Each row is a point on a landscape with many peaks, with its height.
A climber steps from a point to the highest of its 2 nearest points, and stops where none of them is higher. Distance is the straight distance between rows; heights are no part of it.
fitu: 1.1	25.5	-27.1	-11.4	0.0	10.1	-30.7	1.7	-12.7	19.9	3.9	40.3	-27.5	-8.9	26.5	-19.3	-37.7	-12.9	-6.6	15.8  height 36.1
lepav: 17.7	-20.0	30.6	-17.0	-13.1	24.3	-11.0	-8.7	-19.3	8.2	-4.4	-1.2	3.0	12.5	-3.6	-4.3	-6.6	-28.6	-20.1	17.8  height 51.1
Laz: 23.7	-27.7	24.4	0.3	2.7	0.4	15.7	17.9	-0.7	-42.2	-19.5	-33.7	10.2	-11.3	-16.7	2.4	18.2	13.1	-12.3	-26.4  height 49.1
sepe: 37.7	-26.3	22.0	-9.1	-4.2	-16.4	13.9	3.5	21.6	-29.9	-39.1	-13.7	-0.8	-11.0	-2.5	-30.8	8.8	3.5	-14.3	-32.0  height 52.9
nosaz: 6.4	-4.0	-11.9	19.0	-3.6	-12.1	38.0	4.5	69.0	4.5	12.0	-0.6	-31.2	-13.5	-13.9	-9.5	19.5	13.4	-7.7	10.7  height 40.9
lin: -32.3	15.0	-18.0	-18.2	25.3	-11.6	-26.8	18.3	-37.3	-26.1	-3.9	-24.6	-9.7	-16.5	-1.1	8.5	0.7	3.9	-30.8	-20.4  height 26.3
rivep: 5.4	0.2	7.1	8.4	-14.9	1.5	-18.5	-15.0	-16.9	27.7	26.0	-1.8	5.7	22.5	10.2	29.8	15.7	-50.2	-22.3	4.9  height 59.5
git: -15.7	0.1	-12.3	-15.5	24.1	11.9	5.3	-39.9	-34.0	17.8	1.6	26.4	20.7	14.5	8.9	24.3	-4.6	4.2	24.0	18.9  height 2.8
Kazub: -10.3	10.2	-34.1	17.1	-17.2	-27.0	24.5	8.8	29.9	-5.8	8.1	-46.1	-32.5	-23.3	13.5	15.4	30.7	-3.3	1.2	1.5  height 11.6
suto: -18.2	2.2	-25.1	-23.6	3.6	-24.3	-20.9	-32.3	-56.5	19.9	2.3	28.9	15.6	19.2	0.4	21.8	4.1	-4.9	2.0	12.4  height 3.8
tav: -3.0	28.8	-54.5	-0.7	-11.4	-9.3	-6.2	4.8	33.2	15.7	6.1	7.0	-39.2	-5.1	32.0	-11.7	-22.3	23.4	19.5	-1.1  height 9.5
Zibo: -29.4	31.7	-30.6	-32.5	26.3	17.6	-22.4	-6.0	-23.9	3.1	-5.3	7.4	14.7	10.7	25.4	-13.1	-44.7	3.6	-6.5	31.4  height 40.1
sok: 3.8	-18.9	21.3	-26.6	-9.7	5.9	-14.2	-9.0	-15.1	25.9	-22.1	30.1	-8.5	-3.5	6.4	-23.8	-23.7	-20.2	-12.6	26.9  height 47.8
dun: 7.3	-44.6	15.2	-16.3	-3.0	-6.4	12.2	-6.6	-10.6	15.4	-11.5	-11.3	1.3	-10.5	-17.9	27.9	34.8	-4.3	15.1	5.6  height 55.3
dinak: 6.4	5.6	8.1	42.0	-16.3	19.0	11.6	-21.9	15.7	-33.1	3.5	23.2	40.6	10.9	-15.3	-7.8	-9.5	19.7	-4.0	-53.4  height 27.2
Teg: -8.7	20.5	-11.9	-39.8	13.9	26.0	-15.0	13.2	-11.5	7.1	-14.9	3.8	-24.0	-17.5	15.3	-18.0	-44.4	-4.2	-17.4	41.1  height 38.1
Sut: 9.7	-19.2	-15.5	-13.6	9.4	-29.2	-34.2	4.9	-22.9	24.2	-13.9	24.4	-18.4	9.1	-28.8	-11.4	-13.0	34.5	13.6	-4.6  height 21.6
kab: 27.9	-28.0	24.5	-2.2	-31.4	-22.4	9.1	-11.8	0.5	-22.4	-43.9	9.1	10.2	-4.5	2.3	-23.9	0.5	-26.9	-4.7	-17.4  height 51.6
Fofu: -13.9	14.4	-9.9	5.4	-10.0	-2.1	-42.7	30.1	10.1	-2.7	21.0	-1.6	-10.2	-3.8	-13.1	-35.4	-14.4	-3.1	-34.9	-15.2  height 32.0
pir: 4.1	-9.0	32.1	22.8	-0.6	24.8	31.5	-16.2	11.9	-2.4	21.3	2.7	20.0	3.9	-11.2	24.2	18.7	-16.3	3.9	4.7  height 52.5
Rize: 18.0	-30.2	34.0	5.0	-24.5	-9.7	37.4	-28.4	23.5	-8.9	-32.0	-0.8	9.1	-23.3	-12.8	-8.9	24.0	-23.7	9.1	-12.2  height 55.7
beg: -14.0	19.0	12.0	3.5	-1.2	-19.7	-17.1	19.6	-1.1	-38.3	-25.8	-3.9	1.1	-26.7	-0.4	-31.4	-9.0	-19.8	-44.3	-11.4  height 28.9
mimet: -8.4	23.3	-40.1	-13.0	-2.4	17.2	-26.4	-14.5	-38.4	1.5	-0.5	16.7	-23.2	3.0	13.5	2.5	-9.5	11.6	3.0	-30.9  height 6.7
vaki: 23.0	4.2	-0.2	12.2	-8.5	9.5	33.3	11.3	50.2	12.7	15.5	-27.4	-29.8	-6.9	8.3	12.6	26.2	12.1	-8.6	-23.5  height 36.6
tema: -11.4	-2.7	-27.8	3.0	0.9	1.3	33.4	-26.9	22.8	-3.7	-18.5	48.3	-12.6	-33.6	-32.1	-16.6	-17.8	50.1	20.8	22.0  height 51.7
lil: -26.4	-2.5	-14.2	32.1	13.6	-19.1	15.8	-25.9	-9.5	8.1	24.3	28.9	18.1	-0.3	-27.0	19.8	-1.7	21.8	25.2	25.8  height 52.4
pupup: -7.9	9.7	7.8	2.7	25.9	0.2	-0.2	2.5	-21.6	-17.3	-3.6	10.2	15.4	-1.0	-7.8	-8.8	-21.3	20.2	18.1	15.6  height 36.2
difav: -25.1	19.1	-53.2	-23.3	-8.9	-18.1	-37.9	-23.5	-46.4	11.9	0.6	32.1	14.2	20.3	16.4	-9.5	-3.6	11.3	-16.0	-18.7  height 5.2
mun: 2.4	-28.0	36.1	-45.4	-1.9	26.4	17.2	12.4	19.7	23.0	-24.4	-4.8	-16.1	-19.6	2.2	-9.8	-1.5	-8.1	0.7	47.7  height 48.0
kofus: -11.9	-3.7	-3.6	4.3	7.2	10.3	30.5	-4.2	35.6	2.4	-6.0	18.5	-6.8	-18.5	-21.8	-22.4	0.9	25.5	7.3	22.6  height 46.2
fufod: 23.9	4.2	23.7	26.0	5.3	0.8	7.0	17.8	53.1	16.8	35.6	-25.4	10.3	33.1	6.4	14.2	21.2	-9.5	18.4	-10.2  height 62.2
vider: -1.8	-12.2	1.5	18.0	-6.3	-8.4	-11.1	-12.6	-40.4	-24.4	7.3	9.8	41.5	14.4	-25.2	22.2	12.9	1.6	-11.6	-18.6  height 41.6
rabe: -0.1	11.2	17.9	-6.9	22.4	12.3	-20.6	37.9	-6.3	24.6	35.1	-23.9	-2.3	22.7	4.2	27.1	-5.2	3.4	-9.0	20.1  height 51.5
sudu: -17.3	36.7	-41.7	23.7	-18.7	-2.3	3.9	9.8	24.2	8.1	29.0	-16.6	-43.6	-19.2	29.5	7.8	6.8	12.2	9.2	-0.5  height 10.5
Lupob: -17.1	24.3	-27.0	11.4	8.7	-2.2	-8.7	18.9	-8.0	2.6	35.4	-20.6	-6.2	13.7	12.0	9.9	-13.1	28.8	25.3	6.6  height 45.7
Kades: -5.0	8.0	2.8	25.4	-7.4	-26.3	36.3	5.9	25.2	-16.8	14.4	-38.5	-2.6	-8.0	20.2	26.2	34.4	-20.4	14.2	-5.5  height 12.6
keduf: 34.5	10.2	17.9	0.5	7.6	-17.2	5.2	25.6	61.0	4.4	7.8	-26.4	20.3	22.4	26.4	-6.9	-9.5	-11.0	13.0	-15.0  height 65.8
kevo: -17.3	25.1	-33.7	-30.8	13.0	28.2	-17.3	9.1	-30.3	20.1	17.5	-10.3	2.4	21.3	18.2	15.0	-14.6	17.7	10.8	13.2  height 42.6
saf: -35.1	18.4	-10.5	-18.7	35.5	-10.3	-14.9	3.5	-32.0	-15.9	-5.7	17.3	43.6	18.6	18.2	3.7	-44.9	19.7	18.6	25.0  height 38.2
Vid: 6.7	-37.2	5.0	-3.1	1.4	-28.3	-17.4	-14.2	-32.8	14.5	-1.6	26.8	13.9	21.0	-35.6	6.1	9.8	19.3	19.8	2.8  height 19.1
zivek: -7.5	-30.5	24.2	-36.4	8.5	-2.1	-3.9	-2.5	-44.5	4.4	-14.1	-15.8	13.2	-6.1	-16.9	29.1	28.9	-36.1	-8.7	23.4  height 58.2
fezi: 19.2	11.6	35.4	1.5	0.7	-9.1	-13.9	39.9	24.9	-11.3	-5.7	-38.4	11.9	10.1	35.5	-10.7	-0.9	-23.1	-8.4	-21.1  height 61.5
vare: -23.9	-5.0	11.5	30.5	8.6	15.3	48.7	-14.9	5.0	-24.2	14.0	13.1	12.7	-14.1	-46.8	8.9	18.7	4.0	-3.1	12.4  height 48.1
zazas: -2.1	36.3	-14.7	16.7	-14.5	39.5	-13.4	16.4	1.7	-7.0	10.8	-15.3	4.1	12.3	13.3	-7.5	-7.1	-4.6	-21.9	-46.1  height 31.1
zemum: -31.1	10.5	-38.7	4.0	12.9	-12.9	4.6	-37.6	-9.0	11.6	-8.6	40.8	-0.2	-6.8	-23.5	4.7	-7.4	50.1	22.6	24.5  height 59.3
saz: 11.4	-10.5	-4.9	13.8	7.5	-10.0	40.4	-18.7	16.1	-11.0	9.2	-25.1	-5.0	1.7	-1.7	25.8	31.9	8.5	40.0	-11.6  height 13.9
Gote: 7.7	15.0	1.1	7.1	-9.5	3.9	-30.1	18.9	15.7	12.6	1.4	5.2	-31.1	-8.2	8.2	-24.3	-21.7	-17.1	-7.4	6.2  height 34.0
zugav: 7.8	-15.4	5.3	14.5	-12.3	-13.9	-3.0	3.3	-24.5	-23.1	2.6	-20.3	-5.2	7.8	-25.3	16.8	32.7	0.9	-11.0	-32.3  height 45.3
kotiv: 35.5	-17.1	50.2	-9.8	-2.0	18.3	-19.5	34.0	3.7	14.7	-4.1	-22.3	2.0	11.8	12.6	-5.0	-13.2	-24.2	-8.1	-2.0  height 47.7
metu: 6.5	11.3	24.7	33.7	12.6	0.1	36.8	-4.3	41.1	7.3	36.6	-10.5	31.6	14.3	11.2	20.2	13.0	-16.7	24.8	20.3  height 56.7
los: -27.1	19.0	-4.5	30.1	-4.2	-3.8	-21.5	27.5	4.2	-40.4	2.0	-0.9	7.6	-16.1	-9.7	-32.8	-8.3	-13.3	-38.4	-43.0  height 30.1
Kuz: -4.3	9.3	-40.1	11.6	-14.1	-12.3	-21.1	-3.3	-1.6	14.2	-3.8	11.7	-40.8	-6.3	1.4	-6.7	-9.2	31.6	17.8	-37.4  height 8.2
ripap: 12.2	-20.4	3.5	29.2	-13.7	-0.1	11.2	-18.0	-1.4	-17.8	-16.3	28.8	4.0	13.8	-25.6	-13.0	14.1	14.0	2.8	-40.0  height 24.2
kabur: -7.3	-8.7	-16.6	-25.3	11.1	-22.6	-33.1	15.1	-42.8	-9.9	-13.0	-2.9	-10.4	3.4	-28.6	-7.4	5.0	28.2	-14.0	-19.3  height 24.1
sim: 9.3	-13.8	53.0	-19.8	-6.6	21.9	13.5	2.5	7.9	8.8	-14.1	-16.8	10.6	-19.0	17.9	2.8	-19.0	-36.6	5.8	59.4  height 50.6
bosek: 7.7	3.5	-8.4	-1.6	14.6	6.1	2.1	38.5	7.3	11.3	21.7	-19.4	-16.5	-2.2	12.4	5.2	-14.0	15.2	10.6	20.3  height 48.6
Gor: 6.2	25.2	-6.1	22.2	-24.5	32.9	-4.7	10.3	22.1	-24.1	18.5	17.0	20.8	17.2	-6.9	-18.7	-8.7	16.6	2.9	-53.0  height 29.1
tol: 5.2	-36.7	9.0	-2.5	3.0	-19.1	24.8	-13.7	15.6	-7.9	-17.0	1.3	-9.7	-31.2	-9.0	-0.1	36.0	-11.6	18.9	10.2  height 61.7
tolis: -11.0	27.8	-3.9	-0.2	-9.4	19.1	-11.5	-27.8	-13.0	17.6	15.4	16.8	17.5	17.5	32.0	12.4	-7.9	-45.0	-26.9	26.9  height 55.4
Vepo: 21.6	-38.9	26.3	-51.5	-5.6	5.4	0.9	5.4	5.6	15.6	-43.0	18.8	-26.9	-6.2	3.3	-23.0	-17.0	3.2	15.9	22.6  height 44.5
Penob: -15.6	6.7	11.9	-18.0	14.2	-5.2	-15.6	15.2	-24.7	-20.2	-27.5	-34.5	-13.1	-28.2	3.3	-9.5	-10.8	-18.3	-34.3	5.0  height 27.7
gamik: 24.6	5.5	6.9	-8.8	-1.5	-27.4	-1.3	22.4	17.2	-29.4	-26.9	-26.9	-4.4	-4.7	32.4	-31.5	-2.4	-0.5	4.9	-40.8  height 57.5
rep: -14.6	9.6	13.6	-8.8	-4.4	13.3	15.3	-19.3	-2.8	16.3	-9.1	-6.7	11.6	-5.5	40.1	8.9	-17.2	-37.7	-13.9	56.2  height 52.7
voko: 17.2	27.5	-12.4	28.7	-29.0	24.7	0.2	17.1	38.4	1.7	31.6	-20.5	-22.0	4.2	12.3	3.1	11.8	-2.9	-9.2	-43.7  height 33.4
Lebi: 20.1	-33.7	-12.2	-9.4	1.4	4.4	33.8	-20.1	18.4	16.1	-5.4	2.2	-22.5	1.1	-12.1	17.1	24.8	41.6	41.9	-16.6  height 16.6
tiso: -13.0	5.3	2.6	19.7	25.4	-4.0	-17.1	-7.1	-19.9	-24.1	7.5	17.2	47.6	15.9	-20.9	9.0	-12.9	33.8	3.0	-12.3  height 38.5
zirot: 8.6	6.9	17.6	17.9	3.1	5.5	-5.5	8.8	0.3	28.5	20.3	-25.6	-0.9	5.3	7.5	29.4	20.2	-29.3	-2.3	27.4  height 55.2
sor: 3.8	-31.2	35.4	-41.8	-5.3	9.0	-14.4	-9.6	-56.6	11.9	-30.3	0.2	15.4	10.9	10.4	9.0	4.7	-44.1	-24.0	28.0  height 54.7
Pozu: -32.7	-2.6	-5.4	27.6	10.7	-12.2	15.0	-30.5	-8.5	-13.3	8.3	25.1	28.5	-12.9	-27.8	2.5	11.7	-19.3	-6.3	34.0  height 47.9
Mipit: 35.9	-19.8	-5.4	10.1	-9.5	10.5	15.1	-12.4	25.2	20.4	7.0	24.9	-17.5	12.8	-28.9	-12.7	8.8	25.6	17.2	-33.9  height 20.3

For each start below, name the point where the climber stops.
suto: zemum
Kazub: zemum
pupup: sepe
Gor: zemum
kevo: rivep
Vepo: rivep

Call two points neighbours if one is among the 2 nearest of the other. Go from one point of each pair to the other, from neighbour to neighbour, staying as high as possible. Name the lowest point that can't be avoided.
sepe, zivek: kab
rivep, keduf: Vepo
tol, zivek: dun
zemum, zivek: Pozu
